A landscape with many peaks, sampled at points; each row gives a point and its height.
A climber steps from a point to the highest of its 4 nearest points, and stops where none of them is higher. Distance is the straight distance between rows; heights are no part of it.
<770> height 1.82: [-11  29   2  27  13  38  -7   2]
<164> height 2.37: [-2 26  9 30  3 64 14 20]
<45> height 3.97: [-41  14 -33  -2  -2 -13 -23 -17]
<689> height 5.30: [-37 -17 -63 -42 -44 -44 -24  -4]
<31> height 3.46: [ 11  45 -57 -71 -26 -44 -25  19]
<632> height 3.83: [ -7  24 -64 -62 -33 -49 -24  12]
<249> height 3.44: [ -1  43 -65 -57 -21 -35 -22  15]
<3> height 4.70: [-41   1 -55 -27 -26 -31 -26 -13]
<26> height 3.77: [ 57  -8  40   9  56 -38   2 -12]
<665> height 2.33: [-23   6  17  16  17  -5 -17 -28]
<655> height 5.60: [-49 -56 -38 -19 -54 -37 -22 -13]
<163> height 4.54: [-21  42 -57 -16  -4   3 -24   4]
<295> height 2.18: [-30 -47  21  -2  -7 -49 -15 -41]
<436> height 3.61: [-12  40 -67 -38 -16 -23 -24  11]
<21> height 5.28: [ 12   0  36  25 -10  77  53  27]
<692> height 6.25: [-24  34 -54 -15  -7  -7 -24   3]
<352> height 4.22: [ 50 -23  58  10   1  58  80  32]
<156> height 0.83: [-20  21   8  22  16  18 -14 -13]
<221> height 5.59: [37  4 50 21 44 -8  0 -9]
<367> height 4.55: [46  5 55 28 34 24 19  9]
<50> height 0.79: [  0 -12  42   9  28 -35 -11 -35]
<88> height 5.43: [-14  -8 -69 -63 -51 -55 -22  10]
<192> height 2.42: [-27  32 -27  11   7  16 -21  -6]
<755> height 4.34: [20  3 41 34  2 69 39 23]
<414> height 5.79: [-42 -57 -56 -32 -63 -38 -21  -1]
<645> height 3.04: [21 10 47 34 25 33 10  4]
<534> height 4.59: [45  6 52 24 40  7 11 -2]
<607> height 5.52: [-28 -32 -69 -50 -61 -49 -22   8]
<604> height 3.72: [65 -1 48 20 50 -5 14  5]
<83> height 4.31: [-39  -8   2   6   4 -21 -20 -35]
<442> height 3.18: [-32  10   4  14  14  -5 -21 -26]
<375> height 5.31: [-50 -15 -17  -5 -13 -29 -22 -30]
<86> height 5.67: [-53 -37 -39 -19 -40 -36 -21 -17]
<434> height 4.77: [53 -9 57 24 12 49 57 26]
<518> height 0.60: [ 10 -16  45   7  35 -41 -10 -34]
<704> height 4.85: [ 80 -19  53  12  22  36  64  37]
<182> height 4.15: [37 -1 53 32 14 54 40 21]
<699> height 4.24: [20  9 48 27 34  8  2 -9]
<274> height 2.36: [ 2 22  6 32 -7 74 26 27]
<283> height 2.92: [  8  61 -60 -34  -9  -1 -21  25]
<399> height 6.21: [-44   5 -16   5  -1 -15 -21 -30]
<337> height 3.49: [-24  41 -41   3   2  16 -20   6]
<67> height 6.09: [-43 -71 -49 -27 -68 -33 -24   4]
<579> height 5.55: [-52 -24 -30 -12 -23 -33 -23 -25]
<130> height 3.41: [26  4 48 31  9 62 38 22]
<52> height 4.17: [-47 -50   7  -5 -23 -40 -17 -37]
<426> height 4.69: [ 66 -27  55   5   5  49  85  33]
<721> height 3.63: [ 36 -10  54  25   0  63  61  26]
<378> height 5.04: [67 -6 54 25 27 31 41 24]
<55> height 4.56: [-17 -81 -62 -42 -91 -28 -30  33]
<622> height 3.68: [ 63  -4  43  13  53 -24   5  -6]
<719> height 2.32: [  2  60 -58 -16  -6  21 -15  33]
<476> height 4.10: [-31  18 -59 -30 -19 -27 -26  -4]
<417> height 4.80: [81 -8 52 20 36 23 40 28]
<596> height 3.03: [ 7 13 38 29 27 20 -2 -8]
<340> height 5.27: [-27 -15 -69 -53 -49 -51 -22   2]
<441> height 2.19: [-33  17  -5  14  12   5 -20 -23]
<250> height 1.55: [ -9   1  36  17  27 -15 -12 -30]
<97> height 2.78: [-21  38 -24  17   5  31 -16   6]
<59> height 4.51: [-28  10 -68 -49 -33 -42 -26   3]
<443> height 5.03: [-37  -2 -64 -38 -32 -38 -24  -5]
<403> height 1.51: [ 5 17 32 32 20 39  4  1]
<814> height 4.33: [ 45  -3  46  15  50 -24   2 -14]
<478> height 5.21: [-49 -35 -11  -6 -20 -36 -19 -35]
<712> height 2.38: [ -8  49 -44   6  -2  42 -11  26]
<464> height 5.71: [ 50 -33  57  -7  -5  56 100  28]
<235> height 2.43: [-10  33 -12  24   2  53  -2  17]
<405> height 0.13: [ -1 -26  43   2  24 -49 -11 -40]
<630> height 2.99: [-38 -34  17   1  -3 -40 -17 -43]
<72> height 5.65: [49 -3 56 30 21 41 37 21]
<788> height 2.91: [-31 -16  19   5  10 -30 -15 -37]
<818> height 2.28: [ 1 21 18 35  8 60 14 16]
<781> height 3.01: [ 83  -3  33  14  60 -16  16  12]

Where does a climber stop that starts at each point below?
<50>: <399>
<443>: <67>
<596>: <221>
<665>: <399>
<403>: <72>
<250>: <399>
<235>: <692>
<704>: <72>
<59>: <67>
<721>: <72>
<630>: <67>
<770>: <692>
<295>: <67>

Two climbers start at each pair of points below. Name the first point that both come to, or write -.
<3> and <88>: <607>
<632> and <719>: -
<164> and <156>: -
<52> and <86>: -
<712> and <283>: <692>

Call two points neighbours if one is among the 4 nearest of the other. Go from one point of each pair to the other, from neighbour to neighbour, staying as high as possible. Name the lowest point that can't be avoided.
<72> and <464>: <434>
<221> and <464>: <367>
<399> and <67>: <375>
<464> and <21>: <182>
<67> and <692>: <476>
